A landscape with many valleys, sampled at points; each row gives a point and its height.
A ball rolls from a point to the lowest of its 4 nearest points, and stops where none of them is lower. Distance is the straight distance between rows; heights are no part of it.
(308): [ 83 160 177 104 127  97 126 168 155  74 204 133 124 164 204 163  99  79
 139 132 163 148 172 130 138 169 113]  h=310
(708): [102 129 158 121 133  84 131 169 145  60 202  87 125 145 204 136  72  86
 133 135 129 156 175 133 139 164 131]  h=311
(955): [144 126 144 144 166 158 160 100 111 123 107 146 154 149 124 115 170 113
 117 126  98 113 160 108 131  97 146]  h=497
(173): [145 162 167 127 123 101 144 158 184  71 194 121 101 188 158 155 121  86
 142 120 147 149 131 129 119 160 115]  h=182
(595): [152 165 119 117 136 167 109  58  65 163  64 166 110 102  63 139 191 179
 138 101  91  94  44 108 103 107 143]  h=391
(879): [173 173 156 173 146 112 157 146 181  65 192  99  96 208 145 168 146 106
 125 112 137 178 126 140 126 138 117]  h=200
(349): [ 70 134 161  79 111 105 123 183 140 105 144 148 130 125 176 141 109 128
 146 160 172 127 175 153 108 169 123]  h=219
(949): [136  89  98 143 133 144 129 109 103 160  88 125 159 107 125 113 123 134
 110 122  95 113 125 124 119 101 153]  h=320
(855): [139 119  68 160 140 145 158  78  53 143 116 130 158 113  81 129 146 134
  65 100  61 141 128 113 125 101 140]  h=254
(194): [114 112 148 109 123 143  91 116 130 160 103 161 133 102 148 140 117 117
 134 121 176 103 120 101 158 111 141]  h=401
(484): [140 137 114 170 147 135 167 115 134  87 167 107 112 142  99  96 121 133
  88 142  75 166 175 162 118 117 124]  h=238
(1009): [108  90 106 145 139 146 132 107 107 141  74 141 172 104 127 127 109 148
 131 136 109 100 158 135 128 100 171]  h=535
(642): [120 104 149  76 117  99  94 146 117 156 114 112 142 119 169 151 119  98
 149 126 175 114 108 103 152 159 111]  h=120
(790): [112 144 145  84 123 121  81 117 152 185  78 146  91  83  84 145 161 175
 177 120 188  80  67 102 148 120 124]  h=173
(330): [102  88  53 164 128 141  99 103 118 155  80 130 157  82 104 127  89 157
 130 117 125 110 123 140 140  80 164]  h=701
(376): [119 104 110 116 113 124  80 133 135 174  96 118 129  83 126 127  97 131
 140 125 182 113  97 113 159 119 127]  h=438
(761): [155 142  97 174 129 124 172 136 132  99 172  86 111 151 102  99 130 127
  95 110  61 163 121 149  95 144  88]  h=217
(669): [ 95 138 148  75 104 105 124 173 142 111 154 126 134 154 165 141 116 105
 147 170 152 139 141 136 119 184 100]  h=175
(81): [ 89 113  78 163 151 159 110  64 123 161  70 190 147 105  86 144 107 177
 121 130 125  98 148 127 140  63 175]  h=465
(47): [120  84  95 128 111 118 132 147 135 143 100 101 148 104 129 106 109 144
 134 172 104 127 126 170 100 147 133]  h=270
(867): [ 57 110 105 101 149 114  92 156 129 170  94 118 146  74 139 144  79 151
 171 115 221  73 129 130 182 102 126]  h=326
(715): [198 167 126 195 143 114 170 147 135  96 182  73  75 202 104 120 153 123
 114  78  85 178  79 143  97 144  77]  h=223
(105): [149 144 128 114  92 143  70  86 124 175  77 154  89  86  79 131 153 163
 147 112 140 120  46 113 116 120 127]  h=86
(144): [ 98  98 108 119  88 100 104 181 142 122 151  84 131 104 154 112  63 135
 127 174 152 154 150 183 112 157 128]  h=233
(1006): [131 148 119 153 142 195 130  51  93 157 102 218 123 137  70 134 170 170
  80 125 113 111 141 116 123  82 158]  h=301
(223): [ 71 104 146 102 150 125 108 167 112 144  80 160 169  90 167 141 118 126
 151 131 191  73 159 117 156 123 144]  h=575
(845): [167 143 122 156 153 140 183 126 143  94 157 113 110 169 102 106 163 126
 118 126  85 148 153 147 104 122 112]  h=257
(672): [139 154 109 172 202 157 196 117 128  53 160 137 100 164  64 129 185 152
  85 131  75 165 191 164 126 103 107]  h=269
(295): [156 163 153 126 131 183 118  63  96 170  84 198 109 129  73 128 190 171
 125 116 108 102  79 109 110  96 145]  h=370
(1024): [170 106 114 130 126 136 138 106 106 142 102 115 148 120 140 107 130 108
 117 121  95 130 114 106 115 124 142]  h=214
(801): [129 132 106 140 127 169 102  76 115 164  95 188 128 113  85 129 139 164
 112 125 118 116 111 124 121  91 152]  h=216
(186): [171 135 120 148  81  95 135 147 159 113 182  78 104 182 136 114 107 101
 128 115  80 171  86 131 108 175  87]  h=179
(605): [173 121 146 124 122 137 132 106 118 140 138 119 140 147 140 118 152  88
 130 112 104 140 102  90 120 135 132]  h=151
(49): [177 167 147 203 164 122 161 154 153  70 183 101  83 198 123 126 161 126
 100  92 121 179 125 152 117  99 112]  h=225
(481): [ 61 103 114 122 150 146 109 135 127 156  79 147 168  77 140 141  92 154
 160 133 208  68 156 124 169  95 146]  h=470
(968): [197 155 128 155 116 143 150  97  72 136 156 100 113 150 120 107 151 105
 106  57  80 152  78  91 125 111 111]  h=253
(659): [ 95 108 109 129 126 147  89 117 135 169  99 153 134  71 117 135  93 158
 143 131 190  86 122 126 154  95 155]  h=540
(242): [111 120 119  86  68  74  92 181 140 134 152  89 117 130 161 132  86 122
 137 169 154 155 123 152 117 194 100]  h=178
(116): [137 112 115 136 150 142 164 115 102 124 117 120 167 132 108 104 156 126
 105 135  76 127 164 130 112 109 147]  h=344
(177): [ 60 120 145  82 129 106 128 170 132 128 107 145 147 119 167 131 117 143
 154 160 178 101 176 155 115 170 126]  h=274
(640): [ 77  99  93  96 126  92 109 177 119 140  77  78 156  87 136 127  94 171
 175 149 194  97 139 148 139 145 125]  h=174
(976): [ 78 101  62 138 118 146 106 107 147 159  86 124 130  62  98 128  82 170
 158 120 181  90 114 151 166  82 149]  h=637
(516): [106 113 170  87 134 127 130 160 132 123  96 153 159 128 163 136 151 109
 142 140 154 102 159 116 126 150 134]  h=85
(332): [158 118 173  87 118 133 129 137 132 130 130 124 143 137 157 149 150  82
 148 125 133 123 117  93 139 163 122]  h=195
(552): [112 133 144 118 127 159  87  91 137 181  79 205 115 106  88 136 158 171
 138 135 159  91 100 116 129 104 150]  h=205
(1030): [106 134 146 107 108  78 105 169 155  78 205 102 115 159 199 151  72  78
 130 134 146 163 138 125 138 176 114]  h=327
(290): [165 122 149 104  95 123  70 108 125 153 126 132 118 109 132 134 109 107
 128 100 154 132  75  95 152 117 118]  h=451
(682): [ 68 168 150  74 133  91  80 139 156 189  90 190 112  88 117 157 151 169
 169 120 230  64 100 112 173 127 105]  h=316
(171): [113 126 163 106 128 154 101 119 138 164 105 206 140 113 130 147 135 122
 126 114 191  97 126 102 153  97 145]  h=335
(422): [125 109 117 173 128 101 147 156 148  70 173  70 122 124 153 101  69  95
  96 133  80 179 176 150 116 119 144]  h=241
(152): [ 95 141  69 156 141 165 117  55 100 169  82 194 146 106  62 149 148 206
  98 125 102 117 126 130 130  72 160]  h=128
(671): [135 146  89 146 102 141  90  72  99 182  92 156 103  89  74 125 128 175
 109 114 105 123  72 136 108 108 137]  h=32
(298): [150 142 188 114 108 173 113  89 130 147 130 208 116 134 130 135 161 120
 119 108 158 122 109  88 151 105 143]  h=400
(121): [ 67 127 175  77 158  96 100 166 112 156  90 155 155 117 183 164 137 108
 149 115 197  89 137 111 166 149 119]  h=606
(881): [136 132 155  79 103  93 123 156 148 111 146 108 126 152 151 152 124  97
 154 157 134 140 108 116 128 191 100]  h=152
(156): [142 143  75 178 164 130 191 117 107  84 163 102 112 145  60 102 141 140
  75 117  58 171 140 156  94 121  99]  h=224
(678): [126 131 145 115 110 121 139 154 159 105 168 114 125 132 148 114 112 114
 119 165 119 154 152 143 105 155 124]  h=230
(997): [147 105 120 100  85  99 121 157 141 135 141  84 127 141 145 124 115 111
 138 162 117 144 102 137 115 181 102]  h=154
(268): [176 157 146 167 133 111 158 152 179  79 187 100  94 196 129 121 126 104
 126 109 111 166 106 139 108 140  98]  h=202
(167): [120 128  83 120 111 144  78  99 138 186  74 137  97  70  60 125 128 183
 169 126 143 100  72 124 128 109 138]  h=118
(600): [186 133 102 156 107 146 136  95  79 157 134 106 114 130 118  99 128 104
 100  82  75 151  75 100 121 126 113]  h=273
(371): [135 125  65 153 154 130 183 111  73 129 122 114 152 127  90 114 155 138
  81 115  51 144 136 131 103 127 119]  h=235
(1036): [ 89  93 134 109 148 131 134 156 123 137  88 147 168 115 145 125 129 144
 144 158 149  92 177 135 119 138 152]  h=353
(364): [162 148 158 184 158 101 158 153 156  47 186  80 106 177 159 124 124 105
 106 109 120 165 153 151 130  98 118]  h=220
(400): [174 162 144 154 116 179 134  60  87 146 145 162 113 138 107 110 160 123
 102  95 113 137  92 114 135  94 138]  h=332
(852): [166 130 127 141 108 154 102  86 106 162 117 148 123 113 112 113 129 123
 103 115 109 130  97 104 127 104 142]  h=359
(303): [160 149 186 121 136 130 168 143 158  90 161 131 129 191 152 150 171 100
 162 135 124 127 133 110 127 148 110]  h=194
(950): [119  93 112  94 108  95  92 175 128 145  97  77 139 101 150 130 102 128
 162 151 163 120 111 131 136 169 114]  h=71
(271): [138  98 101 138 111 144  93 107 120 170  98 106 138  96 120 115 102 124
 116 124 125 134 103 118 134 104 146]  h=402
(344): [145 112 142  81 100  90 100 157 122 150 121  95 134 126 160 155 131  90
 157 142 131 139  84 111 139 187  96]  h=140
(773): [151 111 170 106 138 146 148 131 127 124 124 141 156 139 141 115 153 106
 137 136 116 110 150 111 125 124 139]  h=309
(1043): [200 140 121 148 125 124 168 120 121 122 151  80 108 173 124 115 159 104
 131  94  65 151  73 116 107 145  95]  h=222
(395): [141 101 140 107 123 131 144 142 128 124 116 118 153 138 148 118 133 110
 136 148 111 122 132 119 113 145 126]  h=266
(318): [137 136 146 141 134 128 158 135 160  87 164 125 118 146 136 106 127 115
 120 162 110 150 176 157 102 139 130]  h=288
(179): [ 75  93 136 124 158 162 119 137 129 126  71 175 177  87 140 142 120 146
 154 140 178  68 184 129 152  97 168]  h=598
(324): [103 144  84  91 112 126  80 112 147 186  83 129  98  66  54 130 135 196
 198 128 185  74  79 119 150 111 127]  h=198
(12): [ 81 137 175 111 130  99 139 166 153  70 196 130 119 129 199 135 104  92
 131 135 148 157 198 135 140 150 142]  h=289
(608): [139 128 117  77  69  69  98 173 150 126 172  85 111 144 142 150  91 101
 142 159 127 162 102 124 123 202  82]  h=167
(589): [ 97 130 180 144 149 111 156 153 151  44 196 110 119 123 183 114 100  96
 119 139 124 153 206 139 137 125 156]  h=275
(69): [165 155 152 112  99 103 153 147 165 100 181 113 114 180 145 141 132 100
 146 135 110 145 107 127 110 186  99]  h=166
(902): [147 158 118 195 192 146 179 127 140  57 171 114  94 163  99 127 145 125
  86 116  91 171 185 162 136  90 115]  h=247
(13): [120 143 179  81 124 128 145 149 137 113 145 156 148 156 172 162 164  86
 164 134 149 111 129 104 124 170 113]  h=183
(9): [142 131 131 196 186 115 171 149 133  45 168  70  97 151 143  99 114 107
  88 109  89 181 175 163 138 102 139]  h=234
(335): [130  99 138 121 132 138 126 116 124 138  95 137 164 113 149 125 136 122
 134 142 119 103 145 119 127 118 158]  h=431
(215): [129 121 127 141 180 169 156  85  87 122 100 165 162 152 110 120 162 124
 103 136  82 112 190 122 141  86 164]  h=522
(674): [114 119 144 153 153  96 150 157 143  58 176  85 123 121 184 109  88 101
 113 138 106 159 204 152 135 127 156]  h=255
(1040): [195 159 153 149 142 128 171 130 142 101 164 100 110 189 129 123 178 113
 142 117  96 138 114 118 109 130 107]  h=236
(903): [ 88 111 141  94  99 103 117 179 147 114 155 123 126 122 166 124  94 138
 132 176 163 140 171 164 117 160 127]  h=232
(65): [168 169 161 144 130 194 135  66  92 149 131 218 113 155  90 117 184 143
 104 115 121 131 113 100 146  85 136]  h=379
(123): [166 132 125 130 113 127 167 135 146 117 156  96 122 162 128 101 143 108
 120 128  72 154 112 126 102 151 100]  h=199
(679): [160 115  92 149 116 136 136  92  78 158 109 102 142 108 121 102 121 113
  88  96  63 144 105 116 122 123 133]  h=259
(323): [ 52 153 124  99 124 104  79 142 138 191 102 139 109  96 111 141 101 159
 162 116 246  79 103 117 192 119  98]  h=418
(404): [140 108  94 138 109 123 144 143 122 130 125  94 140 129 121 102 121 125
 101 145  83 144 121 152  97 138 120]  h=227
(74): [101 135  44 162 113 138 111  61 100 160  93 156 129  85  55 159 117 195
  90 111  91 122  88 134 113  81 146]  h=111
(1031): [ 81  92 115 104 128 119 132 165 128 129  91 102 149  99 136 121 105 151
 149 172 154 100 164 167 106 150 139]  h=337

Where does a ball stop that starts at each point below?
(81) | (671)
(335) | (605)
(65) | (671)
(682) | (671)
(144) | (950)
(323) | (671)
(422) | (950)
(1030) | (950)
(308) | (950)
(290) | (605)
(1009) | (605)
(330) | (605)
